Each row is a point on a landscape with many peaks, with its height.
A climber steps from a point to the highest of its 5 nearest points, and stops where none of them is higher. Distance is the straight distance between rows; heights are no part of it.
Nid: [-11   5  43  11  25  35  95  32 -59 -51   1   9  -1 -11  -7   9  -2   6
  61  33 -12  32  49  33  -5]  height 177
Vom: [ 21  -6  -1  21 -30 -22 -45 -10   8 -76 -14 -19   4  20 -12 -35   3  -3
  20   0  14 -14  21 -20 -40]  height 390
dad: [  3 -12  -8 -45   9  22 -16   1 -25  -1 -23   2  24  -5  18  10  10  33
 -54 -22 -14 -18  -6  18  18]  height 431
bomiz: [ 17  -2 -22 -13  24 -16  35   4  -5  -3  -5 -45 -35 -22 -37  17  26  20
 -24 -23 -28  39  28  35  23]  height 710
Sapu: [ 34 -19  -9  28  -6 -16   4   5  -2 -55  31 -11 -23 -21 -53  -7  28 -11
  18  24 -43  25  10  44   9]  height 510
Veteg: [  7   4   0  43  -4 -20  25  -9  11 -99  13  -1 -15  17 -22 -18  23 -24
  69  30  -8  34  30  14 -10]  height 160
Pid: [  7  34  26 -53 -19   7 -46  14   4  67  15   4  52 -58  27 -51 -21   9
 -30  19  -7 -12  18  17 -29]  height 75
Lesi: [-13  17  28  -6  20   5  54  38 -41 -42  -7 -20  -4  -4  43 -35 -18  -6
   7  17  16 -22  57  16 -40]  height 200
Feku: [-10   7  -6  23 -29   5 -14 -32  67  10  14  16 -10  23  10  25 -23 -24
  26 -31  41   4 -33 -77 -15]  height 407
rido: [ -1  -2  10  -9  13  20  22  -5 -19  34 -14  11  12 -12  28  -6 -27  23
 -21   6  23 -11  -9  19  46]  height 446
suba: [  9   3   6 -64 -30  -4 -91  12  23  39 -24  13   4   7  36  -7  -6  16
 -38  -3   1   3 -25  -5 -35]  height 199
Mipon: [ 24   9  -9  29 -15   0 -47 -13  23  19  27 -34   3 -33 -29 -40   9 -25
  -2  -2  24   8  23 -34 -20]  height 305
nafes: [-18  -3   8   5  35  -9  67  24 -48 -13  -5 -23 -16  -9  19  -9 -13  11
   8 -10   5  22  42 -10  -8]  height 296
Vatus: [ 58 -12 -29  45  20  -8  12 -16   1  38  56 -26  -7 -41 -43   6  10 -23
 -23   7 -47  33  -1  45  18]  height 437
peno: [-12   5  30 -22  39  19  60  47 -34 -50 -36  28   9  25 -13   3   1  30
  22  37 -10  25  27  49  10]  height 303
bakiv: [ -6 -21   1 -34  42   7  43  44 -45 -26 -10  -2  -2 -18 -27  10  -8  16
  -3  -5 -26  36  19  59  29]  height 525
munov: [ -5 -18 -36  24 -25   3 -30 -69  64   2  36  48 -18  51   8  21  -2 -10
  13   8  -9  -5 -54 -62 -23]  height 340
por: [ 28 -12   0 -14  -3   2 -35   4 -26  -5 -24  26  24  13  28  -1  -1  24
 -11  -6  27 -22  14  16  23]  height 565
farab: [ 20 -19 -19 -10  -8  16 -43 -13  15 -10 -10  35  38   9  -7   5   6  29
 -16  -1  -4   0 -31  13  36]  height 690
Mukat: [-13 -20 -19  52   4  -9  23   0  29  38   6  52   5  31 -46  66   8  16
  25  16 -64   3 -58  31  53]  height 355
Gan: [-20  -6  39   0  16   6  13  33 -29 -60 -32  31  10  32   8  11  16  20
  28   9 -17 -21  -3  26  40]  height 208
kotiv: [-43  19  36 -30  41   2  70  34 -29 -46 -31 -21 -18  31  13  22 -10  -4
  38  24  11   9  42  12 -23]  height 242
beb: [-11  -4  10 -33  -9  32  16 -34  13  33 -22  36  28  13  33  -2 -33   2
  -7  -1  26 -19 -46 -13  24]  height 518
kagas: [  6  -3  -8 -27   6   4  34  24 -49 -77 -28 -14  -2  14  16 -33  -1   8
   1  -3 -19  -1  36  35  -2]  height 93
pep: [ -5  22  48 -27 -17  -4 -37  19  10  55   8 -12  29 -14  31 -13 -26   0
 -48 -16  26  -9   3 -16 -44]  height 105
reti: [  4  -8  -3 -13 -20  18 -14 -21  13  -9   7  36   5  28  36 -13  16  -8
  13   3  30 -17 -30 -26   8]  height 458
zofe: [-40 -11  12  17  22 -18  39  23 -11 -95  -7 -27 -34   9 -17  21   7 -31
  25  -2 -24  26  48  24 -32]  height 449
kor: [ 15 -23 -27  36 -11  -6  -2 -41  44   7  25  27 -11  15 -18  40  14  -6
   4  15 -25 -20 -70   5  23]  height 354
subol: [  5  24  19 -25 -37   1 -26  11  -8 -37 -14 -13  22   0  56 -73  -1   8
  24  10  21 -47  33 -11 -40]  height 432
lirud: [  0  24  18 -45 -41   6 -75  16 -15  32  -5   4  27 -28  42 -57 -20  15
 -37  20  15 -30  -3   3 -40]  height 204
menop: [-27  47  31 -66 -15  16 -79   4   9  83  -8  16  33 -11  57 -53 -30   7
 -21  33 -13 -23 -29 -32 -27]  height 109
Puzu: [  0  -4 -24  21  -9 -18 -18   4  17   2  -1  -9 -38   4 -13  13  20  -3
 -11 -10  -9  27 -11 -14   6]  height 372
mup: [-16  18  20  -2  14  23  94  22 -47 -63   0  -7   5 -25  21  -2 -21 -24
  42  18 -26  39  55  23  -7]  height 232
zibe: [-34   4   4  76   8  24  27   1  23 -17  37  48 -34  36 -22  41  29  -5
  72  14   5  -6 -27 -30  25]  height 202
Leke: [-12   7  34 -23 -20  23 -29  -4 -15 -15 -37  40  38  26  37 -40   1   0
   7   6  16 -40 -14   2  -5]  height 499
Rin: [ 22  22 -42   9 -15 -14 -46 -23  26  62  35  -4   4 -51 -21  -5  12  -9
 -30  14 -19   9   2  -9  -2]  height 236
fol: [  7 -13 -26 -20  19 -11 -10   3 -10  15 -28 -41   6 -16 -20  42   5  -1
 -42 -24  -6  -1   4  25   3]  height 744
Zor: [ 35 -14 -10 -57   2 -19 -23  45 -24 -16 -29 -38  20 -12   4 -24   0  27
 -28 -10 -10 -18  36  49 -12]  height 359
sapa: [-34  17  32 -11 -23  18   7   0  -8  39 -19   4  38   5  47 -35 -30 -17
   8  -2  73 -61 -16 -23 -20]  height 357
zume: [-12  -6  11  -3   5  15  -1  13 -33 -56   1  18   8   3  19 -26  10  16
  50  26  19 -13   2   4  12]  height 219
Ren: [  3 -16   7  15  31  15  58  -3  -8  -1  29  16   0  -5 -38  29   4  10
   9  26 -31  40   3  39  53]  height 173
Repa: [  3   4 -10  57  13 -15  14  18  28 -29  51   4 -42   3 -48  38  20  -5
  39  28 -39  24 -28 -13  24]  height 329
pog: [ 49  -7 -26 -23   6 -18 -38  -6  -5  22   2 -18   8 -36 -30 -18 -13  22
 -42  -6   8   6  37  26   3]  height 555
Ruva: [  3  11  17 -49  20  -5   1  16 -39  61  -5 -31  38 -26  31 -32 -32   6
 -49 -15   2 -21   6  17 -13]  height 269
kem: [-25  -4   9   7  29   0  55   9   7 -10 -15  26 -31  16 -41  36  16  19
  21   5   0  18 -40  -2  34]  height 130
korir: [ 39 -17 -51  14  -7  -6 -41 -36  25  32  21 -20  -4 -17 -32  -8  21 -30
  -8   0 -30  -1 -14  16  18]  height 244
Nuz: [ -1 -13  -6 -15  -7 -25  -3  15 -11 -46 -21 -46 -18  16  19 -26  33  -9
   1 -16  -1 -18  47  -7 -53]  height 380
vove: [  3 -15  17  41   4   5  25 -20 -13 -69  25 -14  17 -21  -4 -37  -3 -23
  58  34  13  14  40  -8  -6]  height 265
lor: [ -4 -14  11  32  45 -28  67  -5  16  56  19 -10 -37   7 -31  61 -11   0
 -27  -4 -23  23 -32  10  66]  height 428
Sena: [  7  -5  -4 -25  -7 -19 -39  33 -16  13   8 -42  19 -28  11 -29  -2   7
  -9 -26  -2 -17  40  12 -63]  height 213
Fogad: [ -1 -11  -8  14 -25 -15 -47   5  18 -16  13 -26  -5   8 -24 -25  22  -4
   7 -46   7  -7  15 -37 -48]  height 348
mipi: [ 29 -10 -49  20 -14 -15 -59 -58  68  19  10  23  -2  17 -26  43  20 -16
 -33 -13 -33  -6 -69 -18  22]  height 347
dom: [ 11  -8 -18  -4   1   4  46  30 -32 -10   4 -49 -18 -35 -31  -3 -16 -12
 -13   7 -37  49  37  32 -26]  height 673
Larab: [-17  31  10  -2 -25  -2 -46  13  25  23 -15  -6  20   2  32 -31   2  -6
   7 -30  30 -46   0 -57 -55]  height 223
Kog: [ 12 -18 -31  11  18   6   7  14 -28 -45  12 -37  -3 -30 -20 -13  11 -10
  26 -18 -29  27  29   8   8]  height 461
Vime: [-34  -2   7  28  23 -15  18  13  -4 -30 -21   8 -32  24 -20  35  19   8
  24 -26   4   6 -29 -28  22]  height 314
kisut: [-37  -1  -2  -2  22 -11  24  11   3 -72  -5 -27 -42  13 -49  45  21 -13
   9  18 -57  59  -8  24  -1]  height 489
gepob: [  9  12  18  20   5  23  -1   2 -17 -17   6  -7   8  -3  23 -42   3 -12
  20   2  59 -23   8 -16 -26]  height 250
rogu: [-21  12  24  30  16  29  41   7 -12 -12 -13  -6  -4  14  21 -14  -8  -1
  34 -23  40  -1   4 -24   8]  height 181
pasep: [ -5  -8 -35   8   8 -31 -31 -16  15  20   4 -35 -36  15 -63  30  18 -10
 -26 -33 -39  17 -20  16  29]  height 506
kot: [-17 -15 -11 -38  15 -12  49  51 -56 -29  -4 -58 -11 -16   1  -5 -21 -11
 -22   3 -36  35  66  22 -21]  height 582
zovon: [  0 -40   9  14  14   8   8  -1   6 -17 -22  30  15  20 -18  50  20  37
   4   8 -28  13 -30  41  57]  height 464
kanut: [ 28 -13 -26  51   0  -3   4 -48  44  27  46   6 -15 -18 -44  23  18 -35
 -13  11 -20  16 -62   3  42]  height 324
fod: [ 19  -2 -30  12 -18  23  21 -39  48  33  30  36  10  -4   4   3   0 -10
   9  13  15 -24 -49 -46  28]  height 292
kap: [-35   8   1  36   8 -13   1 -16  15 -46  -6 -26 -43  25  -9  17  25 -16
  26 -28  14  13 -25 -48  -5]  height 589
bor: [-33   0  -8  47  42 -10  54  14   8 -15  34  -8 -57   9 -42  43  24 -20
  30  13 -16  40 -20   1  31]  height 248
gase: [-57   5  50  10  17 -16  45  43 -27 -61 -37  31 -25  54   6  42  26  -1
  46  30   6   2  21  13  26]  height 176
mezot: [ 41   6 -22 -41   4  -8 -40  19 -11  12  -4 -24  17  -5  28 -33 -11  15
 -57   7  -4 -30   6  30   0]  height 107
dab: [ 10 -12 -33  18  15  -2   4 -24   5  63   1  13   2 -16  -7  42   3 -21
 -36  -6  -7  -7 -32   7  17]  height 366
lum: [ 14   7 -13 -18   5 -23 -50  30  -4  27  -7 -46   1 -31 -20 -13  24   6
 -51 -33 -26   5  39  29 -23]  height 682
fiko: [  2  27  53 -29 -25  13 -26  38 -27  11  17 -10  50  -6  58 -79 -22 -20
   7  28  12 -65  29  -7 -38]  height 374
Gub: [ 19  21  -6 -19 -21  23 -28   1 -12  68  -7  20  35 -28  31 -50 -23  18
 -38   8  21 -17 -29   1  -4]  height 301
dusi: [ -1 -25 -24 -37  -5 -19 -25  15  -8 -28  -9 -31 -44   8 -45  14   1   0
  -9 -33 -23  19  21  20  -9]  height 699
Ruv: [  8  23 -28  -3   6 -10 -52 -42  40  93  10  -7 -12  -8  -9  56  -7 -18
 -34 -27  13 -13 -20 -25  12]  height 201
Pafun: [ 19 -31   3 -31  41  18  33  28 -23  12 -23  34  21  -4 -39  48  -5  44
 -12  10 -25  19 -12  76  62]  height 364
pupu: [  5  -2 -17 -23 -12   7 -35 -43  19  46 -21  46  21  28  17  18  -1  11
 -20 -15  -2  -4 -33  -8  23]  height 580
nes: [  2  -7 -13   9 -26   4 -45 -22  34 -30  -1  24  -7  43   6 -19  -2  -9
  17 -16  25 -18 -23 -61 -18]  height 398
Zok: [ 33 -13  -4  21 -26  19   9 -12  -5 -43  19   4  19 -16  -9 -28   7  -1
  12  11  18   0  39   2  18]  height 247
vosar: [-39  -2  49  17  33  16  48  22 -29 -53 -32  48   7   3  -2  14   0   9
  59  43   3  20  42  28  11]  height 139
bil: [ -1  -3  -3  77  24 -12  53  -9  10  27  45  20 -32 -18 -59  45  23 -16
   3  18 -46  16 -42  19  25]  height 358
mot: [ -5  12 -15 -18 -13 -13 -69   5  35  53  -5  -9  16  -9  -5 -14  18  -8
 -35 -20  20 -17  -4 -32 -37]  height 597
kareb: [-30  23   7 -24   2  -6 -12 -20  -7  64   0   0   3  10  22   1  -9  -2
 -26 -35  27 -17 -16  -5  -6]  height 140
sezu: [  9   4   5 -10  13  24  52  22 -56 -25  -7 -16   3 -42  -5  -4 -25  -1
 -11  -4 -26  49  49  45  26]  height 602
tofi: [-14  -5  13  63  26  24  73  14 -10 -12  29  12  -9   0  -5  11  18  -4
  33  26  18  13 -13   2  40]  height 198
zirar: [ 27  17 -10  -3 -40   4 -49 -25   5  71  19  23   6 -41  29 -27 -24  -1
 -33  11  34  -8  14 -37 -34]  height 283
Lured: [-34  29  31  -9 -27  -3 -39  11 -21 -40 -37  -6  12  33  52 -33 -28  10
   0  -7  35 -56  17 -16 -45]  height 463
kon: [ -3  -8  -2 -20  40 -10  60  27 -11   7 -49 -41 -25   2 -17  33 -20  16
 -27  -7 -11  24  14  21  16]  height 680
Ruz: [-39  -4  24 -19  33  -8  59  46 -19 -25 -37   1 -13  12  -9  39  28  22
  10 -12 -22  12  15  38  13]  height 549
Matov: [-12 -27   8  55 -10  22  -4 -21  39 -17  15  60   4  45   7  26  18 -14
  36  18  12 -16 -51 -35  23]  height 282
Zusad: [ 13 -22 -23  -7   8  -5   3 -37  12  45 -29  48  16 -24   3  17  -1  26
 -21  -7  -2  -5 -10  21  13]  height 507
gat: [ 52  -5 -49  10 -55 -10 -39 -52  62  37  25  51  22  19   4   5  -9 -10
  -2   3 -14  -2 -47  -9  10]  height 326
vitim: [-26   6  -3  58  14  -2  44  13   2 -44  44  -4 -22  10 -21   0  18 -21
  53  21  -6  29   0   3  23]  height 91
Butip: [ -1  -2  28  19   4  -4  53   5 -28 -70  13 -21 -29 -14  -5  -7 -16 -27
  26  33 -17  44  44  10 -19]  height 409
rom: [ 10  34  13 -10  -8  16 -41 -12  -4  54  29 -15  15 -16  16 -27  -7  11
 -28   0  40  -5  -6 -17 -27]  height 293
samor: [  3  -4   5 -49   8  -6  17   7 -29  30 -12  -8   4 -20  18  13  -9  33
 -38 -21   1  -6  18  24  14]  height 445
Niro: [ 25  -8   2 -25  -8   1  -3  29 -28 -15  -8 -41   8 -11   6 -46 -11  13
 -18  11  -8   0  50  25 -20]  height 29
Vuno: [ 19  -5 -47 -27 -20  -5 -43 -53  43  45  -4  56  22  46  49  32   0  20
  -8   9  -9  -7 -54 -20  17]  height 308
mav: [-21   5   7  23  12  -3  42  51  12 -48  28  30 -13  54 -52  31  32  -4
  62  32 -33  28 -24   1  49]  height 185
Fezem: [ -9  10  21  -7   3 -18  48  27 -47 -94 -10  13 -15  -7  -8   7  -5 -18
  58  51 -37  27  55  29 -17]  height 456
dife: [ 26 -37 -13  17  20 -17  -4  19  -6 -30  23 -27 -11 -18 -49  16  18   4
   4  12 -64  34   1  53  35]  height 425
lobu: [ -3  14 -37  11 -23  -7 -43 -44  49  43  10   8 -12  11 -15  17 -28 -29
 -21 -30  18  -3 -14 -49   2]  height 538
nub: [  3   1 -28  -1  -6 -22 -75 -35  27  39   7  -3 -23  -5  -3  31  -3 -12
 -37 -33 -20 -18 -31 -13   9]  height 339
gevag: [  2 -36  -6  14 -31  29   5 -27  46  15  12  54  26  22  -7  42   5  16
  23   9  -2   9 -41 -14  42]  height 323
betaz: [-47  -2  -8 -16 -38  -2 -63 -27  46  15 -23  15   0  33  27  -2   0  12
   4 -37  33 -21 -18 -55 -34]  height 285
fipe: [  0 -14   3  30   9   7  28   9   7 -53  34 -27 -29 -18 -56   2  32 -23
  36  21 -40  60 -10  23  -2]  height 508
Pizi: [  4 -13 -31  46  14 -19   1 -41  28  22  13  25  -1  -1 -28  59   6 -10
  -8  -9 -41 -16 -59  16  56]  height 370
mavak: [-38   7  59  10  50  17  93  33 -26 -14  -2  19  -2  11  -6  24   6  24
  38  31  29  28 -16   7  35]  height 302
Gokap: [ -5  14  58   5  24  18  57   2 -42 -20 -21  -1  26 -16  33 -36 -25  -8
  26   4  29 -26  -3  13   5]  height 115
gosuz: [-26  22  24  -7 -10  19  -1 -19   4  40 -10  12 -12  14  37 -10 -26 -24
  -3 -21  49 -29 -38 -56  -1]  height 410
baboz: [-14  -5  17  16  31  -5  54  22 -20 -44  19 -29 -29  -9 -31 -14  -3 -23
  39  11  -5  21  21 -19 -12]  height 330
ginur: [-30  21  38   3  15 -16  27  19 -33 -18 -27  -9 -15  15  35 -23 -17 -10
   5  -4  44 -14  23 -25 -29]  height 131
ruba: [ 25   6 -41  -7 -39  -6 -77 -14  31   1   4  -2  14  -5  -3 -13  11   8
 -10   0  -6   6  14  -7 -41]  height 400
des: [ 23  25   2 -27 -17  19 -32 -17  -9  84   0  51  29 -31  47 -14 -29  -5
 -50  35  12 -22  -6   0  -4]  height 243
Fot: [ 14 -25 -18 -18  14   5 -11  13 -10 -36   8 -14 -14  10 -13   1  18  17
 -20 -30  16   5   2   8  14]  height 351
Revo: [-45  20  34 -27  -3 -14  96  29 -65 -66 -13 -39 -13  -2  29  -5 -54 -21
   5 -12 -16   5  75  24 -55]  height 76
sozug: [ 17   7  -9 -15  -9  23 -24 -28   8  81  -6   8   9 -10  26  34 -24  -6
 -43   7  13 -17 -12   2   8]  height 306
zemi: [-16  24 -14 -53 -25  12 -65 -35   2  50  -4  35  20  -3  39 -21 -22  14
 -40   7   3 -18 -35 -10 -11]  height 240
namid: [  4  -5 -13  21 -10   8 -21  -1   9 -20  16  -7  -9  -5 -16 -10   9  -2
  14 -13  -5   6   1 -10   6]  height 377
bel: [ 22  34  17  -1 -48  19 -46 -13   6  10  19  22  50 -24  28 -61  -5  -2
   6  15  34 -15   3 -38 -34]  height 395
zuk: [ 18   3   3 -12 -15  17 -13 -37  22  47   3   5  17 -12  19   9  -6  15
 -15 -20  38 -16 -13 -26   1]  height 451
lubib: [-37   8  11  26  27   8  49 -13 -11  39 -16 -26 -14  25 -15  30  -2  14
   0 -40  35   2 -19 -37   6]  height 284
kogun: [  4   3  14   4  -1 -15   0   1   8 -38   5 -39 -21  15 -21 -21  15 -21
  22  -6  15  14  19 -22 -23]  height 335
San: [-26   0  18   8  -5  11  -4   7  -5  42   4 -13   4  -2  15 -22 -14 -12
  -1 -27  47 -29  -6 -41 -34]  height 315
kotig: [ 59 -52 -24 -28  22  -4  16  14 -30 -32  -6 -14  29 -14 -22  -7   5  23
  -4  15 -50  15  19  64  34]  height 235
Tol: [-29 -13   6   1   4  11 -16  -9   3 -23 -42  31  22  55  25   7   4  20
   4 -21  41 -20 -23 -33   4]  height 421
nok: [ 35  19 -20  52 -21  -1 -14 -29  25  -7  45   5  -1 -38 -19 -26   2 -51
  30  13  20  -8   0 -32  -4]  height 246
bev: [-50  -2  34 -10  19 -11  42  28 -17  -3 -53   7  -1  40  39  -7 -12   5
  10 -24  47 -30   2 -23  -7]  height 207
vugez: [  4  27  12 -44 -41   6 -69 -18   8  89  -3  12  21 -31  33 -20 -27   5
 -20  32 -18  -6   1 -14 -41]  height 186
fuliz: [ 13 -27  -5 -15  41  12  51   4 -47  37 -22 -20  -5 -17  -9  25  -1  32
 -36 -22  -7   2  -4  57  28]  height 638
ruvum: [ 18 -23 -19  30  37   3  13 -13   7  30 -16 -15 -30 -24 -35  40   7  -8
 -46  -5 -19  30 -11  21  43]  height 553
Kudev: [-19  31  65 -12 -38 -18 -26  30  -6  -8  10 -29  30  28  45 -56 -15  -9
  21  -2  33 -50  26 -12 -84]  height 376
Lopek: [-34  -5  36 -20  44 -12 112  17 -41 -15 -26 -33  -4   1  15  13  -9  14
   8 -19  18  22  29  30  17]  height 424
nume: [-16   9  -6 -11 -24  24 -27 -33 -12  72  16  31  21  14  52 -23 -18  -8
   6   8  35  -5 -19 -46 -24]  height 327
bifi: [ 23  16 -28  -2  -3   0 -18 -55  50  83  58  38 -11   7  25  27 -20 -27
 -17   2  -1  -5 -39 -46 -29]  height 136
Tasu: [ 30  -3 -16 -11 -25 -25 -67 -15  38  33  12   2  -3 -13 -12  13  -1  -1
 -23 -12 -13   2  12  -5  -6]  height 338
vovil: [  7  28   6 -25 -24 -18 -17  36 -16 -54 -15 -45  12  18  49 -48   4  20
 -16 -13  -6 -40  58   6 -49]  height 413
tuz: [-21  -2   6 -28  45 -24  34   1 -34  51 -43 -10  -4  -1  15  37 -23  15
 -31 -39   3   3 -22   6  36]  height 521
sego: [-60   2  37  26  41  -4  91  32  -3 -20 -34 -19 -33  13 -20  31  10   0
  23  -2  29  13   6  -6   2]  height 408
mapus: [-15 -20  -8  27  11   8  17  21 -10 -54  14   8  -2  23 -58  18  43  -1
  20  23 -62  31   2  43  43]  height 278
vofut: [-12  35  69 -60 -35  -9 -53  41  -1  44  14 -13  35 -39  46 -78 -25  -4
 -17  27   4 -37  10   6 -74]  height 64
vari: [ 26   1 -22  22 -26   3 -17 -27  36   3  32  22  -9 -10 -30  -7   9 -23
  11   3  10   0 -10 -24 -20]  height 331
limi: [ 20   7  12  -9 -38  -2 -45  23  -8   7  -5 -29  28 -14  42 -62   0 -12
  -5  -4  24 -36  39 -16 -49]  height 375
Sugag: [  7   8 -17  29 -38   4 -33 -44  35  15  40  15  -2  -2  23   3  -9 -23
  13  -2  42 -17  -2 -60 -42]  height 336
neb: [ 37  10 -20 -37 -26  10 -60  -2 -14  13 -16  31  40 -32  32 -45 -14  26
 -48   8   8 -11   2  21 -13]  height 763
gul: [-14  17  36 -23 -26 -17  27  39 -70  -8   1 -38  32   5  45 -61 -34 -14
 -11  -5  -1 -55  49  16 -71]  height 599
Tef: [  5   7 -14  23  25  -1   8 -20  15  47  13 -35 -25  -2 -27  30  -2 -12
 -24 -39  11   2   4 -10  17]  height 453
tekip: [ 30  -2 -24   9 -29 -17 -22  14   8 -46   7 -47 -50   8 -37 -13  14 -13
   5  -5 -28  43  32  14 -33]  height 672
vemu: [ -7  -5   4  18   9   1  15  -2  10 -29 -12  10 -17  -8 -15  23  16  19
  24  -4   8   9  -3 -30  17]  height 245
liti: [ 20   2  -2 -31   5  14  23   6 -38 -20 -54  13  32 -10  20 -14   4  30
  -6   3   8   0  -5  49  42]  height 279
fevu: [ 40 -13 -18  18 -26  -3 -52  14  20 -43  -3 -26   0 -13  -4 -39   3   0
  12  -6  24  -5  33  -2 -28]  height 411
vovo: [-31  18  31 -42  -6  22 -31   1  -9  17 -35   9  35  45  65 -47 -27   9
  -6 -33  23 -55 -38  -3 -27]  height 444
Tope: [ 13 -13 -21  12  -1  -6  14 -16   7  25  17 -15  -3 -22 -17   5  13   2
  -8  -5  -8   6 -17 -13  23]  height 356
nus: [ -4  -1 -11 -30 -30 -10 -70 -27  29  32 -12  13  12  29   3  -4  10  12
 -29 -25  27 -15 -12 -42 -16]  height 261
rilon: [ 20   1 -34  -1 -23 -22 -30 -77  58  49  29  64  10  40  29  54 -14 -18
 -15  12  -7  17 -29 -32  -8]  height 241
gog: [ 59 -15 -37  -7  -8   3 -42 -17  10  17   1  34  21 -45  14 -18  -4  20
 -14  33  14   5   5  22  17]  height 316
Lof: [ -2  -9   9 -26  22  -7  10  35 -31 -15 -36 -25  -1   9  10  -1   2  38
 -31 -37  -7 -12  31   7  -4]  height 234
Kunet: [ 10 -25 -23   6  35 -10  -6 -15  21   1 -23  12 -25  15 -46  54  32   6
 -13  -5 -43  12 -26  39  38]  height 522
dima: [-28 -14  19 -13  33  11  27   2 -29  -4 -46  37  -2  23  -8  36   2  42
 -16 -16  18 -17  -9   6  52]  height 352
sile: [-50  13  34 -39   4 -45  50  33 -48 -79 -43 -22 -38  27  35  16  -3  -2
  33  13 -37 -18  59  30 -38]  height 138
zema: [ 28   8 -41 -21 -42   7 -77 -38  49  -1 -10  44  34 -18  10 -23 -19  18
  -4  23   3  -7 -12   3   8]  height 590
Boli: [ 11 -30  -8 -12   7   4  13  18 -11 -82 -11  10   5 -14 -11  11  13  24
  26  33 -48  30  43  60  12]  height 349
sasu: [ -9 -20 -19  30  12 -17  15 -30  25   4  19  19 -21   9 -48  55  19 -19
 -11 -10 -10   6 -52   0  30]  height 412
rizo: [ 18 -17 -27  42 -25   5 -41 -29  52 -33  11   2 -15   2 -37  -6  36   6
  14  20 -35   9 -27  19  29]  height 592
Gora: [-23   0 -21 -36  10 -33  25  28  -9 -83 -13 -21 -31 -11 -23  25   3  -4
  19  15 -48  28  46  37 -31]  height 515
nuvet: [ 32  24  15  27 -48   1 -59 -11  10 -12  30 -15  10  -7   4 -53  -1 -20
  25 -15  39 -20  27 -70 -61]  height 625
tur: [-59  21  27  27  19   8  60  35   4 -27   2   8 -11  26 -36  53  22 -15
  64  39 -16  25 -15   7  24]  height 30
Noba: [-32  35   1 -51 -15  21 -24 -30  14  94   2  28  21  30  63 -15 -43 -16
 -16  -5  19 -35 -50 -38  -6]  height 266
Muvov: [ 29 -24 -18  41  16  -9  33 -10  24  39  17  24   7   0 -19  45  11  19
 -12  13 -15  -2 -21  14  50]  height 423
sapo: [-29  23  -5  45  18  -2  44  25 -11 -23   4 -56 -40  16 -16   7  19 -19
  19 -22 -12  35  18 -18 -22]  height 263
kibo: [ 41   0  -6  10 -33  18 -56 -15  23 -17  15  -3   8 -23  -5 -36   4  -7
  13  27  15 -16   3 -18 -13]  height 378
vug: [ 11   7  -5  43 -15   7 -22  -5  16 -40  13  -3  10  -6 -16 -22  19 -12
  24   9  25  -5 -13 -33  12]  height 332
dila: [-22  -5   0  29  18  -8  20   4  33  11   9 -16 -46  10 -30  21   3 -12
  19 -27  26  17 -31 -84 -15]  height 476
gad: [ 23 -13  -8 -22  -1  16  28   6 -30   3  16  -8  26 -16  30 -35 -23   4
 -24   0  20   0  10  20  19]  height 317
dol: [ 18 -18 -15  35  23 -14  16 -14  24  19  35 -20 -23 -18 -39  40  14   8
 -18   5 -48   7 -26  24  34]  height 504
muzel: [-20  -6  35  22  41  23  72  21  -8  24   5  24  -1  -7   1  35   9  14
  19   5  -1   5   0  20  63]  height 231
Pip: [ 43 -21 -38  -5 -33  -3 -52   0  15 -36  10 -16  10 -19 -20 -27  11   7
  -4   4 -28  21   3   8   6]  height 572
kozat: [ 18  -1 -18  17  -4  -7  -5 -19   4  55  12 -39 -36 -23 -34   3  10 -27
 -16 -18  14  12  13 -16  -5]  height 386
Tiv: [-22   7  26 -28  10  15  -4  14 -23  57  -8 -12  17 -13  17  -4 -20   0
 -35 -35  51 -21   1 -18 -17]  height 220

Call two points neighbours if one is among the 5 nearest of the other. Go from one point of each pair to the other, from neighbour to neighbour, staying as high as possible. Name the lowest point that can't be avoided.
nuvet, gul -> kibo
kap, rizo -> nes
mot, farab -> ruba
lobu, kap -> Feku

Where does a climber stop that starts at each point below?
vitim -> fol
ginur -> fol
Tiv -> farab
kotig -> fol
Repa -> fol
menop -> farab
Matov -> farab
Nuz -> farab

Write out the way that a climber takes from each point below.
limi -> subol Lured Leke por farab
zibe -> Repa fipe Sapu tekip dusi fol
nes -> reti beb pupu farab
Revo -> kot dom bomiz fol
mup -> sezu dom bomiz fol
mav -> Repa fipe Sapu tekip dusi fol
